A landscape with many valleys, sampled at points; each row gives a point and its height.
A ball rolls from a point to the lowest of its 4 nearest points, and stops where none of them is lower. Distance is the straight distance between rows; heights are no part of it.
vob: [-2.59 +2.84 -0.04 -0.76 +0.10 +1.77 +0.56 +0.78 -0.65 -1.20 +0.38 -0.16 -1.02 -0.32 -2.10 -1.62 +1.69 -0.62 -1.31 -3.23 -1.31 -1.98 -1.72 -1.31 +1.36 +2.48 -0.88]  (h 427)
dig: [+2.00 +0.97 +1.65 -0.01 -0.14 -2.48 -0.76 -0.03 +3.39 +3.00 +0.20 -5.82 +5.09 +1.37 +3.05 +3.26 -4.28 +0.53 -0.76 +2.06 +2.94 +5.02 +0.95 +0.11 -3.26 -0.28 +0.38]  (h 531)
dad: [+1.07 -0.81 +0.54 +1.46 -0.89 -1.73 -1.29 -0.88 +0.50 +1.12 -1.29 -1.71 +2.48 +0.19 +2.72 +1.61 -2.13 +1.17 -0.17 +2.69 +1.33 +2.39 +2.05 +1.07 -2.04 -1.83 +0.42]  (h 178)
rom: [-0.67 -4.97 -0.30 +1.78 -0.37 -1.63 +0.12 -4.31 -2.82 -1.26 -1.79 +2.70 -1.83 -0.62 +0.71 +1.78 -1.79 +3.72 +1.62 +2.87 +1.58 +1.55 +3.67 +0.49 +2.14 -5.83 +2.27]  (h 637)
satub: [+0.65 -3.28 -0.41 +2.27 -0.31 -0.93 -1.32 -1.92 -1.87 -0.99 -1.55 +1.97 -0.26 -0.24 +0.84 +0.72 -0.92 +1.65 +1.47 +2.55 +0.65 +0.81 +2.19 +1.67 +0.32 -3.39 +0.72]  (h 467)
til: [-4.67 +0.53 -0.63 +0.32 -0.95 +2.84 +0.03 -0.16 -3.73 -5.06 +0.13 +2.34 -2.01 -0.28 -2.36 -1.89 +3.56 -0.45 -1.20 -1.51 -2.02 -3.14 -0.24 -0.28 +3.87 -0.54 -0.63]  (h 287)
fivos: [-0.89 -1.50 -1.15 +0.86 -1.05 +1.38 -0.41 +0.64 -2.04 -2.95 +0.18 +2.85 -1.29 +0.58 -1.08 -1.71 +1.38 -0.56 -0.37 +1.15 -1.42 -1.24 +0.70 +0.70 +1.43 -0.79 -0.96]  (h 281)
gigo: [-4.83 +3.71 +0.43 -1.28 +0.63 +3.04 +1.00 +0.53 -1.39 -2.45 -0.56 -0.32 -1.98 -0.45 -1.05 -1.69 +2.78 -0.74 -1.71 -4.92 -0.90 -3.48 -2.06 -1.52 +2.66 +2.35 +0.20]  (h 452)
bosad: [+1.10 -1.87 -1.08 +1.72 -0.90 +0.83 -0.60 +2.55 -1.36 -3.09 +0.45 +1.80 -1.09 -0.27 -0.14 -0.83 +2.50 -1.85 +1.53 +2.00 -1.76 -1.97 -0.23 +3.69 +0.94 -1.25 -0.02]  (h 182)
madet: [-3.66 -2.51 -1.21 +0.07 -0.81 +0.67 -0.12 -3.48 -3.10 -2.72 -0.46 +4.54 -1.74 +0.19 -1.77 -1.52 +0.52 +3.16 -1.81 +0.68 -0.98 -0.29 +1.84 -2.21 +1.76 -2.08 -0.52]  (h 760)
nof: [+4.07 -1.27 +0.52 +0.81 -1.06 +0.40 +0.77 +4.67 +1.98 -0.41 +0.81 -1.25 +0.45 -0.22 +1.31 +0.09 +1.13 -3.14 +0.95 +2.24 -0.88 -0.51 -1.18 +4.21 -1.26 +0.83 -0.09]  (h 417)
Bamo: [+0.57 -2.15 -0.05 +2.02 -0.57 -1.85 -0.57 -2.29 -0.10 +0.28 -1.52 -0.34 +1.46 -0.45 +2.21 +2.38 -2.64 +1.86 +0.91 +2.94 +1.17 +2.62 +2.56 +0.98 -0.33 -3.54 +0.81]  (h 335)
Zus: [+3.55 -0.35 +1.58 +1.39 -1.05 -1.24 +0.02 +2.61 +2.11 +1.84 +0.46 -2.72 +2.94 +0.02 +2.24 +1.75 -0.87 -1.91 +0.76 +2.39 +0.32 +1.45 -0.41 +2.96 -2.24 +0.33 -0.21]  (h 478)
ninus: [-1.58 -3.99 -1.01 +0.39 -0.39 -0.52 -0.13 -4.50 -1.91 -0.66 -1.43 +3.09 -0.89 -0.12 -0.54 -0.39 -1.19 +4.52 -1.58 +2.25 +0.83 +1.14 +2.45 -1.95 -0.03 -2.77 -0.04]  (h 668)
Venak: [+2.39 -0.66 -0.07 +1.21 -0.88 -0.10 -0.97 +1.81 +0.56 -0.07 +0.38 +0.28 +0.31 +0.31 +0.35 -0.70 +0.41 -0.76 +0.34 +2.14 -0.37 -0.01 +0.37 +2.47 -0.88 -0.36 -0.96]  (h 344)
dodal: [+0.57 +0.22 -0.24 -1.23 +1.13 -0.91 -1.36 -2.06 +1.42 +3.22 -0.20 -0.78 +2.06 +0.69 +0.19 -0.44 -1.79 +2.64 -2.18 +1.36 +2.37 +3.21 +0.68 -2.67 -3.25 +0.73 -0.82]  (h 234)
kolin: [+3.54 +1.65 +1.21 -1.79 +0.84 -0.56 +1.34 +3.61 +3.26 +2.85 +1.56 -3.16 +0.17 +0.32 -0.11 -0.50 +0.08 -2.50 +0.17 +0.62 -0.61 -0.49 -2.86 +0.50 -2.83 +3.23 -0.86]  (h 483)
popi: [-3.57 +4.55 +0.24 -2.72 +2.22 +1.67 +3.33 +1.99 +2.35 +2.80 +0.23 -3.59 -2.67 +0.08 +0.70 +1.69 -0.42 -0.64 +1.76 -7.20 -0.82 -5.45 -5.22 -2.46 +1.33 +4.66 +2.66]  (h 532)
sagoz: [-1.98 +0.54 -0.74 -1.91 +0.63 -0.07 -0.79 -3.61 -0.05 +1.45 +0.00 +1.43 +0.24 +0.15 -1.83 -1.17 -0.78 +2.87 -3.17 -1.39 +1.51 +1.91 +0.55 -4.18 -1.11 +0.91 -1.05]  (h 28)
dap: [+0.36 -0.15 -1.05 +0.69 -1.34 +2.31 +0.25 +3.44 -1.43 -3.76 +0.72 +1.10 -1.55 -0.06 -1.24 -1.29 +2.99 -3.10 +0.48 +0.99 -2.18 -2.61 -0.72 +2.89 +1.38 +0.51 -0.43]  (h 322)
kinid: [+1.58 -1.16 +0.42 +1.53 -1.60 -2.58 -0.02 -1.38 +0.22 -0.65 -0.52 -2.36 +2.39 -1.52 +3.86 +5.23 -3.96 -0.27 +2.94 +1.63 +0.04 +4.21 +4.16 +2.43 +0.79 -4.81 +2.16]  (h 387)
zug: [+2.45 +0.39 +0.47 -0.12 +0.17 -0.10 -0.96 +1.44 +1.24 +1.52 +0.38 -0.49 +1.04 +0.73 +0.26 -0.90 -0.02 -0.49 -0.62 +1.40 +0.41 +0.67 -0.39 +0.64 -2.06 +1.25 -1.03]  (h 500)
fufe: [-1.52 -2.14 -1.78 +1.36 -0.77 +1.08 -0.81 -0.09 -3.32 -3.84 +0.12 +3.96 -1.64 +0.24 -1.58 -1.62 +2.17 -0.17 +0.37 +1.45 -1.21 -1.20 +0.78 +0.94 +1.98 -1.98 -0.49]  (h 310)
fofo: [-1.22 -0.65 -1.69 +0.88 -0.90 +2.14 -0.18 +1.76 -2.21 -4.35 +0.82 +2.33 -1.73 +0.07 -1.67 -1.64 +2.84 -1.82 -0.41 +0.62 -2.22 -2.16 -0.33 +1.61 +2.21 +0.01 -0.48]  (h 284)
Sala: [+0.61 +1.27 -0.02 -0.91 +0.65 -0.15 -0.63 -0.28 +0.63 +1.26 -0.11 -0.37 +0.60 +0.70 -0.71 -1.08 +0.13 +0.40 -0.90 +0.34 +0.27 +0.88 -0.46 -1.41 -1.28 +1.40 -1.42]  (h 388)
zil: [-0.97 +0.81 -0.41 -1.59 +0.43 +0.53 -0.73 -1.45 -0.24 +0.71 -0.12 +1.12 +0.18 +0.56 -1.61 -2.01 +0.41 +1.06 -1.93 -0.41 -0.01 +0.99 +0.01 -2.09 -0.99 +1.31 -1.56]  (h 332)
gef: [-1.90 +3.00 -0.10 -2.66 +1.82 +0.05 +0.07 -1.80 +0.96 +2.73 +0.65 +0.19 +0.91 +0.62 -2.06 -1.26 -0.59 +1.37 -1.87 -4.11 +0.27 +0.89 -1.54 -5.15 -0.35 +3.32 -0.91]  (h 253)
Kuga: [-2.51 -0.02 -1.18 +0.54 -0.68 +2.48 -0.34 +0.77 -2.68 -3.85 +0.19 +2.76 -1.52 -0.09 -1.83 -2.01 +2.62 -1.18 -1.02 -0.76 -1.84 -1.96 +0.29 +0.20 +2.19 -0.32 -0.41]  (h 263)
kipe: [+1.13 +0.75 +0.18 -0.94 -0.67 +0.96 +0.81 +2.91 +1.37 -0.07 +1.26 -0.61 -0.44 -0.19 -1.15 -1.34 +1.50 -2.27 -0.31 +0.48 -1.14 -1.08 -1.02 +0.89 -0.82 +2.44 -0.91]  (h 443)
nosi: [+3.05 +1.80 +0.88 -1.91 +1.19 -0.67 +0.53 +2.20 +2.88 +3.22 +1.08 -2.27 +1.00 +0.99 -0.50 -0.36 +0.16 -0.96 -0.13 +0.14 +0.71 +0.17 -2.37 -0.72 -2.82 +3.07 -0.67]  (h 361)
Vukad: [+0.46 +2.86 -0.30 -2.09 +1.03 +0.12 +0.35 +0.82 +1.98 +2.55 +1.61 -1.45 +0.09 +0.38 -1.55 -1.31 +0.07 -0.74 -0.87 -2.01 -0.26 +0.18 -2.25 -2.33 -1.29 +3.80 -1.27]  (h 250)
viba: [-1.98 +4.70 +0.05 -3.12 +2.34 +0.06 +1.83 +1.53 +1.53 +2.76 +1.41 -2.37 -1.24 +0.23 -1.47 -0.25 -0.50 -1.01 +0.76 -5.87 -0.96 -2.16 -3.79 -3.29 +0.54 +4.05 +0.63]  (h 360)
buz: [-1.67 +1.25 -0.26 -0.64 -0.25 +1.41 +0.48 +1.43 -1.05 -2.25 +0.73 +0.89 -0.90 -0.12 -1.83 -1.93 +2.26 -1.34 -1.05 -1.26 -1.47 -1.37 -0.97 +0.14 +1.08 +1.69 -1.02]  (h 404)
Kasil: [+1.30 -3.76 -0.78 +3.46 -0.73 -1.20 -0.68 -0.27 -2.49 -2.08 -0.54 +2.98 -1.29 -0.51 +1.27 +0.32 +0.62 -0.87 +3.22 +2.49 -0.20 -0.93 +1.98 +3.83 +1.71 -4.12 +0.59]  (h 367)
nilag: [-4.79 +4.22 +0.93 -1.48 +1.60 +2.21 +1.01 -0.61 -0.32 -0.51 -0.33 -1.01 -1.37 -0.36 -1.54 -1.75 +1.74 +0.53 -1.09 -6.52 +0.03 -3.82 -2.41 -3.00 +2.74 +2.76 +0.31]  (h 550)
nonuk: [+1.78 -1.95 -0.66 +1.55 -0.80 +0.89 -0.49 +1.56 -1.14 -1.68 +0.16 +1.64 -0.41 -0.07 +0.35 -0.85 +1.39 -1.23 +0.96 +2.20 -1.22 -1.02 +0.54 +2.96 +0.02 -1.31 -0.48]  (h 270)
mono: [+3.28 +2.04 +1.18 -3.61 +0.19 -0.20 +2.78 +4.75 +3.61 +2.54 +2.33 -3.27 -1.12 -0.33 -0.57 -0.18 +0.18 -3.19 +0.30 -0.64 -1.88 -1.37 -4.43 -0.55 -1.85 +4.31 -0.16]  (h 539)
kegav: [-4.21 +4.68 +0.01 -2.36 +2.84 +1.75 +2.46 +0.84 +1.93 +2.67 -0.75 -3.03 -3.81 +0.84 +1.85 +2.07 -0.23 +1.36 +1.60 -8.09 +0.24 -6.60 -5.04 -2.57 +1.61 +4.26 +3.24]  (h 533)
rore: [+1.68 -1.47 +0.02 +0.98 -0.74 -2.98 +0.81 -3.11 -0.74 -1.28 -0.81 -1.86 +0.87 -1.38 +3.21 +5.83 -3.97 -0.19 +4.26 +1.25 +0.38 +4.39 +4.82 +1.81 +3.35 -6.36 +3.60]  (h 381)
tovuf: [-0.69 +1.40 -0.59 -1.67 +0.85 -0.21 -0.35 -2.06 +0.71 +2.15 +0.29 +0.82 +0.57 +0.45 -0.53 -1.77 -0.97 +2.04 -2.45 -0.57 +0.94 +1.91 -0.13 -3.21 -1.71 +1.61 -1.20]  (h 260)
ratal: [-3.42 -1.05 -1.13 -0.08 -0.38 +0.52 -0.27 -3.25 -1.90 -1.44 -0.03 +3.45 -0.39 +0.23 -2.09 -1.76 +0.58 +2.61 -2.94 -0.24 +0.17 +0.82 +0.85 -3.59 +0.80 -0.79 -0.97]  (h 628)
dur: [+1.51 +0.50 +0.39 -0.32 +0.69 -0.70 -1.33 -0.05 +1.53 +2.86 -0.17 -1.63 +2.45 +0.58 +0.68 -0.18 -1.52 +0.76 -1.44 +1.62 +1.74 +1.89 +0.10 -0.57 -2.57 +0.80 -0.98]  (h 328)
kek: [-1.45 +2.42 -0.39 -1.45 +0.00 +0.72 -0.26 -0.39 -0.55 -0.29 +0.33 +0.52 -0.42 +0.18 -2.13 -2.23 +1.00 -0.25 -1.60 -2.11 -0.33 -0.31 -0.94 -2.09 -0.15 +2.17 -1.10]  (h 391)
sim: [-0.37 -1.64 -1.54 +0.97 -0.06 +0.21 -1.02 -1.64 -1.71 -1.19 -0.51 +2.54 -0.67 +0.34 -1.07 -1.19 +0.57 +1.23 -0.90 +1.71 -0.26 -0.11 +1.39 -0.30 +0.10 -0.90 -0.99]  (h 343)
zof: [-4.02 +4.37 +0.56 -2.04 +1.82 +1.70 +1.33 -0.46 +0.28 +0.81 -0.15 -1.42 -1.19 -0.24 -1.46 -0.67 +0.90 +0.16 -0.88 -6.68 -0.09 -2.89 -2.69 -3.37 +1.73 +3.12 +0.40]  (h 413)
vaz: [+0.05 -4.03 -0.86 +1.89 -0.62 -0.64 -0.52 -2.97 -2.92 -2.20 -1.52 +3.43 -1.46 -0.01 -0.10 +0.42 -0.68 +2.20 +1.45 +2.91 +0.18 +0.35 +2.63 +0.91 +1.60 -4.86 +0.99]  (h 574)
mani: [+0.67 +3.02 -0.11 -2.58 +2.13 -0.86 +0.27 +0.95 +1.99 +4.25 +1.78 -2.10 +0.72 +1.21 -1.42 -0.68 -0.78 -0.33 -0.55 -2.30 +0.64 +0.42 -2.42 -3.28 -2.37 +3.61 -0.59]  (h 32)
moni: [-1.09 -2.10 -1.21 +1.08 -0.33 +0.36 -0.69 -1.91 -1.87 -1.13 -0.40 +3.06 -0.57 -0.02 -0.76 -1.06 -0.10 +2.42 -1.01 +1.53 +0.25 +0.45 +1.27 -1.34 +0.11 -1.53 -0.46]  (h 362)
dit: [-2.85 +1.00 -0.64 -0.56 -0.27 +1.14 -0.68 -1.86 -1.65 -1.67 -0.11 +1.78 -0.69 +0.23 -1.66 -2.37 +1.00 +0.94 -2.40 -1.70 -0.79 -0.52 +0.30 -2.45 +1.07 +0.86 -1.45]  (h 438)
Figo: [+1.35 -1.99 -0.69 +2.17 -0.50 -0.08 -1.05 +0.67 -0.65 -0.71 -0.22 +1.53 +0.31 +0.12 +0.41 -0.30 +0.40 -0.45 +0.61 +2.16 -0.31 -0.40 +1.42 +1.78 -0.40 -1.62 -0.71]  (h 308)
Les: [+1.32 -1.94 +0.23 +2.44 -1.08 -2.03 -0.64 -1.76 -0.29 -0.19 -1.50 -0.93 +1.90 -0.98 +2.73 +3.10 -2.98 +0.27 +1.83 +2.39 +0.35 +2.73 +3.17 +2.58 -0.09 -3.94 +1.90]  (h 252)
mezek: [+2.42 -3.32 +0.71 +2.50 -0.71 -2.31 -0.82 -1.01 -2.45 -1.81 -1.07 +0.90 -0.17 -1.54 +2.27 +3.33 -1.27 -1.12 +4.73 +2.00 +0.56 +0.55 +3.26 +4.09 +2.54 -5.31 +2.35]  (h 240)
pon: [-0.19 -2.61 -0.29 +1.31 -0.97 -1.05 -0.94 -2.81 -0.51 +0.26 -1.44 +0.65 +0.59 +0.09 +1.28 +0.98 -1.97 +2.61 +0.19 +2.57 +1.48 +1.96 +2.34 -0.07 -0.95 -2.86 +0.52]  (h 405)
memab: [-2.34 +3.20 +0.39 -1.61 +0.00 +2.45 +1.69 +2.41 -1.02 -2.42 +0.37 -1.24 -1.97 -1.16 -1.76 -1.15 +3.09 -2.08 -0.50 -2.94 -1.75 -3.13 -2.25 -0.48 +1.87 +2.52 +0.08]  (h 457)
fule: [+0.66 -0.23 +0.05 -0.35 +0.14 -0.72 -0.98 -1.55 +1.16 +2.05 -0.79 +0.31 +2.04 +0.57 +0.47 -0.08 -1.13 +1.71 -1.76 +1.64 +1.74 +2.30 +0.80 -1.25 -2.46 -0.06 -0.86]  (h 292)
disa: [+2.75 -1.82 +0.76 +2.82 -1.20 -1.36 -0.60 +1.04 +0.12 -0.14 -0.38 -0.74 +2.24 -0.63 +2.76 +2.60 -0.90 -1.18 +1.70 +2.44 +0.05 +1.13 +1.81 +4.21 -0.50 -2.32 +0.84]  (h 108)
lilir: [+0.74 -1.45 -0.28 +1.18 -0.71 -0.73 -1.02 -1.17 +0.01 +0.61 -1.54 -0.19 +1.45 -0.18 +1.41 +0.63 -1.45 +1.16 -0.04 +2.54 +0.98 +1.72 +1.92 +1.27 -1.57 -2.04 +0.14]  (h 356)
Dite: [+0.63 -2.28 +0.30 +1.67 -1.02 -2.01 +0.15 -2.92 -0.52 -0.41 -1.45 -1.63 +1.30 -0.99 +3.40 +4.09 -3.57 +1.18 +2.02 +2.29 +0.73 +3.75 +4.05 +1.48 +1.21 -5.22 +2.90]  (h 337)
Doz: [-4.08 +4.71 +0.82 -2.02 +2.30 +1.89 +2.10 +0.72 +0.95 +0.90 -0.80 -3.03 -2.81 +0.02 +0.05 +0.40 +0.82 +0.23 +0.07 -7.60 +0.11 -5.74 -3.99 -2.74 +2.22 +3.93 +2.09]  (h 513)
godum: [+4.58 +0.25 +2.24 -0.30 -0.81 -0.70 +1.11 +4.30 +3.60 +2.00 +1.21 -3.46 +1.50 +0.22 +1.03 +0.78 +0.35 -2.59 +0.53 +1.99 +0.00 +0.53 -2.00 +2.62 -2.67 +2.09 -0.52]  (h 448)
gim: [+3.80 -2.35 +0.88 +2.18 -1.42 +0.14 -0.18 +3.51 +0.88 -1.33 +0.83 -0.10 +0.91 -0.49 +1.89 +0.50 +1.33 -2.80 +1.72 +2.69 -1.40 -0.62 -0.16 +5.17 -0.04 -0.68 +0.50]  (h 393)
zarig: [+3.13 -2.45 +0.25 +2.27 -1.29 +0.73 +0.14 +3.38 -0.14 -2.43 +0.53 +1.33 -0.45 -0.41 +0.83 -0.14 +2.02 -3.00 +2.16 +2.82 -1.34 -1.48 +0.05 +4.89 +0.66 -1.06 -0.11]  (h 327)
vot: [-0.71 +3.41 +0.34 -2.38 +1.45 -0.16 +0.50 -0.71 +1.52 +2.44 +0.77 -0.90 +0.35 +0.37 -1.84 -1.14 -0.19 -0.30 -0.94 -3.61 -0.27 -0.40 -1.84 -3.43 -0.61 +3.69 -1.09]  (h 166)
Muruk: [+2.19 -2.81 +0.41 +3.20 -1.25 -1.28 -0.90 +0.53 -0.73 -1.42 -0.77 +0.96 +0.41 -0.76 +2.19 +1.86 -0.08 -1.81 +3.08 +2.07 +0.01 +0.08 +1.96 +4.31 +1.47 -3.66 +1.26]  (h 216)
nizip: [+3.03 -3.22 +1.24 +3.32 -1.76 -1.98 -0.76 +0.66 -1.32 -2.11 -0.25 +0.71 +0.59 -1.79 +2.90 +3.62 -0.39 -2.43 +4.80 +2.01 -0.08 -0.18 +2.69 +5.40 +1.75 -4.81 +1.78]  (h 255)
fopib: [+2.35 +2.33 +0.73 -2.82 +1.39 -0.88 -0.28 +0.99 +2.36 +4.15 +1.39 -2.48 +1.51 +1.33 -0.16 -0.62 -0.96 +0.47 -0.84 -0.66 +1.02 +1.29 -1.90 -1.90 -2.75 +2.80 -1.36]  (h 147)
demiv: [+0.94 -1.62 -0.54 +1.48 -0.27 -0.58 -1.45 -0.64 -0.35 -0.16 -0.74 +0.97 +0.26 +0.05 +0.11 -0.20 -0.66 +1.14 -0.65 +2.21 +0.27 +0.75 +1.45 +0.89 -0.90 -1.62 -0.49]  (h 326)
febo: [+3.03 -0.76 +1.59 +1.67 -1.47 -1.81 -0.51 +1.07 +2.26 +1.70 -1.00 -3.73 +4.00 +0.20 +3.29 +2.73 -2.26 -0.75 +0.30 +2.51 +1.17 +2.62 +1.15 +2.69 -2.00 -0.82 -0.17]  (h 573)
leku: [-0.49 -1.44 -0.31 -0.54 +0.14 -0.61 -0.66 -2.86 +0.49 +2.03 -1.09 +0.31 +1.36 +0.26 +0.76 +0.11 -2.06 +3.43 -1.85 +1.93 +2.33 +2.66 +1.39 -1.82 -1.91 -1.16 -0.20]  (h 386)
zokav: [-3.83 +1.74 +0.02 -1.57 +0.67 +0.76 -0.52 -3.17 -0.62 +0.65 -0.47 +1.26 -0.25 -0.22 -2.39 -1.68 +0.51 +1.94 -2.75 -3.87 +0.37 -0.29 -0.34 -4.70 +1.24 +2.01 -1.14]  (h 516)
sofe: [+2.80 +1.01 +1.45 +0.11 -0.13 -1.56 -0.70 +1.45 +3.34 +3.46 +0.10 -4.64 +3.51 +1.24 +1.97 +1.90 -1.87 -0.42 -0.23 +1.39 +2.03 +2.90 -0.05 +0.64 -3.27 +0.87 -0.66]  (h 515)
ziku: [+3.16 -3.33 -0.10 +3.24 -1.36 -0.28 -0.79 +2.43 -0.80 -2.40 +0.16 +1.54 -0.45 -0.74 +1.76 +1.47 +1.44 -2.60 +3.91 +2.42 -0.76 -1.53 +1.08 +5.83 +1.67 -3.18 +1.05]  (h 318)
gab: [-0.58 -3.80 -0.57 +1.10 -0.41 -1.03 -0.16 -3.94 -1.28 +0.15 -1.66 +1.95 -1.00 -0.31 +0.55 +0.69 -1.67 +3.76 -0.10 +2.67 +1.68 +1.69 +3.15 -0.28 -0.36 -3.40 +0.97]  (h 511)
zogov: [-2.87 +4.30 +0.45 -1.98 +1.66 +1.67 +1.33 +0.96 +0.31 +0.09 +0.43 -1.52 -1.68 -0.26 -1.82 -1.13 +0.99 -1.20 -0.35 -5.55 -0.85 -2.87 -2.72 -2.41 +1.82 +3.33 +0.07]  (h 429)
leb: [-1.62 -4.89 -0.70 +1.37 -0.28 -0.69 -0.06 -4.01 -3.11 -2.08 -1.18 +4.34 -1.69 +0.13 -0.63 -0.13 -0.92 +3.95 +0.14 +2.57 +1.09 +0.42 +2.66 -0.47 +1.72 -4.43 +0.77]  (h 657)
numit: [-4.71 +2.13 -0.20 -0.26 -0.02 +3.24 +0.49 +1.14 -2.79 -5.09 +0.05 +0.31 -2.09 -0.59 -1.68 -1.64 +4.06 -1.77 -1.11 -2.52 -1.58 -3.64 -1.55 +0.36 +2.95 +1.35 +0.05]  (h 324)
raviz: [-3.58 +1.51 -0.15 -2.21 +0.91 +0.32 -0.02 -4.08 +0.40 +1.65 +0.37 +1.62 +0.12 +0.12 -2.35 -1.85 -0.71 +2.91 -3.20 -3.66 +1.14 +1.34 -0.10 -5.23 +0.21 +1.68 -1.01]  (h 541)
zop: [+0.31 +1.92 -0.07 -2.21 +1.48 -0.82 -1.08 -0.98 +1.65 +3.64 +0.59 -1.00 +1.50 +1.13 -0.79 -1.04 -1.19 +1.58 -1.82 -0.07 +1.80 +2.12 -0.64 -3.13 -2.53 +1.75 -0.84]  (h 213)
Musu: [+2.15 +0.28 +0.29 -0.91 -0.60 +1.63 +1.30 +4.26 +0.87 -1.40 +1.38 -0.33 -1.19 -0.24 -0.15 -1.29 +2.53 -3.49 -0.05 +0.92 -1.74 -1.51 -1.88 +2.35 -0.08 +1.89 -0.67]  (h 425)
vedev: [-3.42 +3.00 +0.29 -2.77 +2.28 -0.05 +0.46 -3.36 +1.20 +3.39 +0.82 +0.11 +0.43 +1.00 -2.09 -1.17 -1.17 +2.37 -1.89 -5.79 +1.24 +1.02 -1.89 -6.19 -0.43 +3.35 -0.65]  (h 403)
gan: [+0.20 +0.55 -0.79 +0.07 +0.26 +0.39 -0.46 +0.69 -0.18 -0.38 +0.25 +1.07 -0.29 +0.15 -1.04 -1.73 +1.29 -0.81 -0.69 +0.39 -0.52 +0.11 -0.25 -0.02 -0.57 +1.15 -1.18]  (h 389)
Somo: [+2.69 -1.77 +0.19 +2.22 -0.76 -0.04 -0.40 +1.74 -0.19 -1.67 -0.07 +0.81 +0.16 -0.23 +1.30 +0.61 +1.25 -1.52 +1.28 +2.43 -0.27 -0.38 +0.86 +3.82 -0.34 -1.31 -0.14]  (h 323)
rig: [-0.01 -1.13 -0.56 +0.20 -0.02 -0.47 -1.36 -2.18 -0.27 +0.61 -0.92 +1.04 +0.84 +0.59 +0.23 -0.24 -0.98 +2.37 -1.42 +2.25 +0.91 +1.56 +1.33 -0.74 -1.66 -0.84 -0.74]  (h 371)
dasav: [-0.90 +2.89 -0.22 -1.70 +0.58 +0.61 +1.38 +2.06 +1.28 +0.33 +1.19 -0.90 -1.25 -0.45 -1.61 -1.59 +1.41 -2.33 -0.53 -2.41 -1.08 -1.48 -1.97 -0.96 -0.05 +3.43 -0.97]  (h 445)
sizop: [+4.27 +0.87 +1.98 -1.68 +0.46 -0.90 +0.73 +3.63 +4.00 +3.98 +1.36 -3.97 +2.19 +0.93 +1.20 +1.00 -0.67 -2.05 +0.16 +1.44 +0.99 +1.18 -2.70 +0.98 -3.40 +2.76 -0.36]  (h 469)
Zat: [-4.37 +4.34 +0.46 -1.85 +3.05 +0.74 +1.43 -1.73 +1.83 +3.03 +0.32 -1.87 -1.15 +0.93 -1.08 -0.49 -0.34 +1.35 -0.23 -7.99 +0.43 -1.88 -2.99 -4.66 +1.32 +3.98 +0.89]  (h 168)
kis: [+0.18 +1.73 -0.15 -1.17 -0.13 +1.43 +1.45 +2.81 +0.52 -1.51 +1.08 -0.06 -1.06 -0.36 -1.43 -1.65 +2.42 -2.16 -0.80 -0.99 -1.52 -1.77 -1.95 +0.07 +0.42 +2.52 -0.03]  (h 428)
vozef: [+0.68 -3.16 +1.01 +1.82 -0.50 -2.52 +0.17 -4.08 -2.43 -1.16 -1.68 +0.47 -0.55 -1.72 +1.95 +4.40 -2.72 +1.69 +3.96 +1.72 +0.73 +2.80 +4.36 +2.11 +2.25 -6.74 +3.36]  (h 42)
tig: [+3.81 +0.39 +1.15 -1.12 -0.75 +0.33 +2.07 +5.45 +2.67 +0.52 +1.33 -2.10 -0.50 -0.35 -0.04 +0.24 +1.64 -3.39 +0.17 +1.16 -0.94 -0.63 -3.48 +2.11 -1.73 +2.93 -0.34]  (h 432)
tad: [+0.73 +3.12 +0.62 -3.39 +1.46 +0.03 +2.81 +3.86 +3.09 +2.61 +2.45 -2.85 -1.11 -0.04 -1.17 +0.16 -0.20 -2.93 +0.61 -3.01 -1.25 -2.13 -4.01 -2.23 -0.51 +4.47 +0.12]  (h 481)
foro: [+2.20 -2.63 +0.59 +2.63 -1.06 -1.92 -1.15 -0.06 -0.49 -0.96 -0.47 -0.33 +1.35 -1.24 +2.61 +3.23 -1.75 -1.28 +3.81 +2.44 +0.32 +1.19 +2.95 +3.89 +0.91 -3.98 +1.70]  (h 169)
zan: [-1.18 -1.42 -0.76 +0.10 -0.16 +0.24 -0.70 -2.99 -1.28 +0.26 -0.57 +2.04 -0.04 +0.38 -0.86 -0.66 -0.45 +2.79 -2.18 +1.34 +1.09 +1.63 +1.71 -2.35 -0.37 -0.90 -0.87]  (h 470)
zemit: [+1.09 -0.04 +0.44 -0.59 +0.29 -1.63 -1.84 -1.13 +1.55 +3.07 -0.98 -2.40 +3.21 +1.04 +1.44 +1.16 -2.44 +1.90 -1.26 +2.21 +2.31 +3.14 +0.98 -0.81 -3.04 -0.16 -0.40]  (h 267)
Nudam: [-3.13 -1.10 -1.52 +0.58 -1.17 +1.99 -0.47 -0.92 -3.47 -3.54 +0.03 +3.63 -1.58 +0.16 -2.10 -1.83 +2.27 +0.56 -1.04 -0.38 -1.39 -1.32 +0.29 -0.94 +2.11 -0.69 -0.78]  (h 288)
dofun: [+0.48 -2.14 -1.63 +2.39 -0.56 +0.68 -0.68 +1.54 -2.40 -3.75 +0.25 +3.08 -1.55 +0.08 -0.10 -0.85 +2.10 -1.51 +1.22 +2.29 -1.71 -1.44 +0.57 +3.11 +1.50 -1.90 -0.41]  (h 266)

Where does a ball stop that starts at each point below?
vob | sagoz
leb | dad
rom | bosad
kipe | sagoz
leku | mani
vaz | bosad
gim | disa
rig | mani
